Each scene shows the same named points in several views. A view is turned or mirrored, shifted and resized as a whole, has a little noise and may leave points out.
In the rows, zero is written as 128.

Scene 1
View 1
Sebu: [147 118 169 154 165  99 145 161 184 113 122 107 124 124 174 128 102 153
 171 131 100]
Rer: [129 120 123 152 123 126 141 157 170 120 165 165 160 155 143 153 125 119
 148 138 122]
givu: [111 127 131 148 115 115 157 131 142  99 198 144 129 133 163 120 152 145
 155 167 119]
vagom: [140 123 149 154 143 116 153 151 169 103 148 115 134 118 169 129 113 130
 156 153 125]
tunup: [ 91 135 143 153 124  97 136 150 156 132 179 165 127 174 159 124 157 171
 168 123  80]
kevid: [120 111 133 173 139 120 156 157 159 121 163 179 145 175 133 126 116 149
 154 161 107]
bofe: [172 119 152 149 151 127 143 160 200 101 122  99 159 101 173 153  85  95
 148 143 139]
Kab: [137 117 156 154 151 108 150 156 171 112 142 132 127 133 164 129 112 151
 161 147 111]
Mufut: [124 151 160 114 104  89 127 131 166  94 176  71 120  76 217 128 177 137
 166 113 112]
med: [143 129 168 136 138  96 182 109 136  50 185  49  92  45 212  79 146 157
 169 212 139]
mor: [139 118 161 163 152 100 173 132 146  79 167  96 106  95 182  92 125 167
 165 199 121]
Zezu: [108 133 152 146 129  96 130 156 164 130 162 145 122 155 174 132 146 168
 169 111  82]
View 2
kevid: [129 143 139 105 121 132 118  89 141 112 137 117 125 136 127 121  97 108
  82 101  94]
med: [168 134 107 159 153 101 113 116 170 176 144  47 190  79 175 140 132 133
  46 148 128]
Zezu: [132 131 162 125 143 159 128 105 129 112 127 108 161 150 119 159  95 125
 104  95  96]
vagom: [150 130 119 141 117 113 107 122 140 129 137 101 143 114 131 145 112 111
  73 107 115]
mor: [155 139 124 135 148 105 116 116 156 153 145  82 168 106 152 133 117 125
  52 142 114]
Rer: [132 130 124 123 101 131 109  99 136 104 125 114 119 127 124 132 104 103
  91  79 107]
Sebu: [154 121 137 145 136 112 111 145 129 124 140 113 151 128 121 163  99 126
  78 116 111]
givu: [133 138 115 128 114 140 116  68 159 136 125  68 148 102 160 117 123 101
  82  93 115]
Kab: [145 130 134 130 128 122 110 120 136 125 137 111 143 125 125 145 104 117
  78 112 106]
tunup: [129 134 145 121 128 148 121  93 139 114 130  98 147 135 134 141 101 115
  92  95 101]
Mufut: [150 115 116 182 122 143 115 126 142 142 117  57 186  99 149 174 126 124
  98  92 135]
View 3
mor: [142 146  59 134 143  77 114  97  57 173 129 161 106 130 134 155 137 146
 155 208 137]
bofe: [137 119  80 131 167  58 112 134 108 181  66 183 140  90  68 110 158 117
 163 164  87]
givu: [ 96  96  93 155 133 101 135  95  99 127 131 190  77 120 124 186 115 154
 152 168 101]
med: [180 122  65 125 109  53 121 100  36 209 175 177  97 108 160 150 144 157
 144 197 151]
vagom: [118 120  81 139 156  81 115 121  98 161 101 168 125 115  89 137 136 128
 154 182 114]
Zezu: [ 80 104  92 152 171 102 119 133 126 120 129 147 149 148  71 157 114 113
 123 196 143]
Rer: [ 64 105  97 157 178 105 124 127 148 111  59 173 125 119  54 146 122 116
 155 162  73]
kevid: [ 80 141  77 157 181 118 120 102 114 107  73 160 111 136  91 167 116 129
 169 198  92]
tunup: [ 77 114  87 159 169 110 117 114 114 114 119 155 129 148  85 170 113 124
 140 197 120]
Sebu: [124 133  72 134 175  76 107 135 100 163 104 147 157 132  73 126 141 111
 144 203 138]
View 4
Sebu: [103 111 130 121 149 145 160 146  89 157 111 168 147 142 120 119 179  96
 111 161 142]
Mufut: [103 129 106 146 157 143  90 117  69 125 110 179  91 135 107 128 161 105
  79 141 167]
bofe: [ 96 112 134 135 133 162 161 138  89 146  72 174 162 121  96 147 163 109
 108 197 166]
Kab: [ 97  95 133 106 157 139 151 153 100 142 112 155 141 125 120 132 176 114
 110 156 151]
Zezu: [106  90 140 122 180 144 114 150  93 132 128 138 120 150 133 132 181 114
 119 122 136]
Rer: [101  75 154 116 166 151 132 159 107 116  95 133 142 113 113 167 172 139
 128 158 154]
tunup: [105  76 139 101 176 133 126 157 106 122 124 136 124 127 130 142 180 128
 119 130 143]
kevid: [ 98  63 147  85 165 135 150 172 119 123 112 131 139 109 124 154 182 137
 130 149 143]
vagom: [ 95 103 126 112 148 143 148 145  95 137 101 165 135 115 111 139 168 114
 104 166 161]
mor: [ 87 114  91  68 142 117 156 154 100 141 124 183 114 100 115 115 177 106
  77 159 154]
givu: [ 94  81 112  84 163 127 109 154 107 101 111 152  97  83 108 162 168 142
  93 146 173]
View 5
vagom: [110 119 147 131 139 137 144 150 114 131 126 143 115 107 117 126 126 141
 133 149 133]
med: [134  86 162 128 104 133 159 122 123 155 155 127 104 139 128 178 122 131
 134 168 110]
kevid: [108 132 135 134 143 116 141 157 115 113 114 147 121 104  87 102 135 119
 110 124 148]
Kab: [103 121 143 130 151 133 144 153 119 124 124 142 115 104 111 123 135 134
 123 142 143]
Zezu: [ 88 134 146 121 173 146 144 138 125 115 125 141 122 126 112 103 131 115
 121 146 151]
tunup: [ 99 135 143 124 154 132 146 141 120 113 122 139 124 124  97 103 131 111
 117 135 149]
Sebu: [ 95 112 143 132 163 143 140 155 127 126 130 143 109  97 131 135 139 139
 129 148 141]
Mufut: [107 121 169 113 152 163 151 116 115 137 141 136 126 145 136 125 110 136
 142 179 127]
givu: [127 131 153 127 113 123 152 129 108 128 123 135 131 141  88 108 115 118
 122 145 130]
bofe: [109 120 146 136 140 141 130 164 105 135 114 150 112  81 127 127 122 173
 146 157 131]

In a view up to two points have been moved. Name them for each view, in the order of its rows, or write none.
view 1 => givu, tunup
view 2 => Zezu
view 3 => Rer
view 4 => none
view 5 => none
